Each scene shows the same named points in several views. A view is turned or mirrored, shifted and resized as a whole, has a little noise and may leave points out.

Scene 1
View 1
Q509: [  0 -14   0   2   0  -7  -4 -10   6  -2  -6]
Q855: [  4 -13 -11  -5   5  -6  -4  -5   4  -5  -2]
Q183: [ -1 -10  -7  -7   9  -8   0  -6  -2  -3   0]
Q195: [ -4  -9  -2  -3   8  -5   1 -10  -1   0   1]
Q5: [ -7  -8   5   4   4  -1  -2 -14   4   5   2]
Q894: [ -7 -14   7   2  -1 -15   0 -14  -2  -1 -14]
Q652: [  3 -10 -11  -7  10  -1  -3  -4   4  -3   6]
Q640: [ -9   0   2   1  12   9   0 -11   2   9  18]
Q129: [ -4  -8   1   1   5  -2  -3 -11   4   1   3]
Q796: [  2 -16  -1   5  -2  -5  -8 -10  10  -3  -7]
Q790: [-16  -7  12   1   6 -13   6 -18 -10   5  -7]
Q462: [ -8  -9   1  -4   8 -11   3 -12  -6   0  -4]
Q102: [ -9  -8   8   5   4  -3  -1 -15   2   5   0]
Q240: [  0 -11   0   4   1   2  -7 -10  11   1   1]
View 2
Q129: [  3   3   5   1   6   4   8   1   5 -10  -3]
Q652: [ 6 -2 -2 -4 -6 -2  7 -8 -9  1 -2]
Q796: [ -3   0   3  -5  -4   1  12   5  -5 -18   7]
Q894: [ -3   5  11   2   2  -3   6  22   8 -21 -12]
Q462: [  4   3   6   2   1  -3   4   6   3  -5 -13]
Q640: [ 12   1   1   4  14  10   8 -18   7   3   0]
Q240: [  1   0   1  -3   2   5  12  -3  -2 -13   8]
Q183: [  5   0   2  -1  -6  -5   4   1  -6  -1 -10]
Q195: [ 6  2  4  1  1 -1  6  0  0 -4 -7]
Q5: [  3   2   4   1   8   5  10  -1   5 -10   0]
Q790: [  4   7  11   7  12   2   3  12  14 -11 -17]
View 3
Q640: [ -8 -24  20  -5  -4  18  13  -3  -4   5  -2]
Q462: [ -4   0   4 -12  10   4  12  -6   7  -9   7]
Q796: [ -2   1   0  -3 -14  -8   9   3  -8   1   3]
Q102: [ -7 -10   9  -1  -3   5   9   2   1  -3   9]
Q240: [ -4  -8   7  -1 -13  -1  10   2  -9   3   1]
Q129: [-5 -9  8 -6 -6  4 11  0 -4  1  1]
Q652: [ -1  -5   7 -15  -6   4  15  -7 -11   7 -11]
Q509: [-2  0  1 -5 -8 -5 10  0 -5  0  2]
Q790: [ -8  -4   6  -5  10   7  10  -1  13 -12  16]
Q855: [  0   1   1 -14  -6  -2  13  -5  -9   4  -9]
Q5: [ -7 -12  11  -2  -1   8  11   0   2  -3   7]
View 4
Q183: [  8   0  16   8   8  14   2  -3 -11   6 -10]
Q894: [ 18  -6   5  34  -3  30 -15   2   9  27  -1]
Q240: [  4  -4  -7   6  22   8 -17  13  14  12 -21]
Q855: [  5   6  12  13  22  18  -4   4  -8  -2 -21]
Q509: [  8  -2   3  19  16  18 -15   8   7  12 -17]
Q462: [12 -8 11 11 -4 17 -3 -2 -3 20  1]
Q652: [  1   4  12  -3  20   5   1   2 -10  -2 -19]
Q790: [ 17 -20   6  14 -20  18  -9  -3   6  38  14]
Q796: [  8   1  -1  25  23  21 -19  13  12  10 -23]
Q129: [  4  -6   0   2  11   7 -11   6   6  16 -12]
Q640: [ -2 -13  -4 -30   8 -17  -3   4   8  18  -8]
Q102: [  9 -13  -5   5   2   8 -14   7  15  26  -5]
Q5: [  7 -10  -4   0   7   6 -14   7  12  23  -8]
Q195: [ 7 -5  8  2  5 10 -3  0 -2 14 -6]

In a view up to two points have been moved. Name them for each view, in the order of its rows, or write -.
view 1 -> -
view 2 -> Q129, Q894
view 3 -> Q462, Q5
view 4 -> -
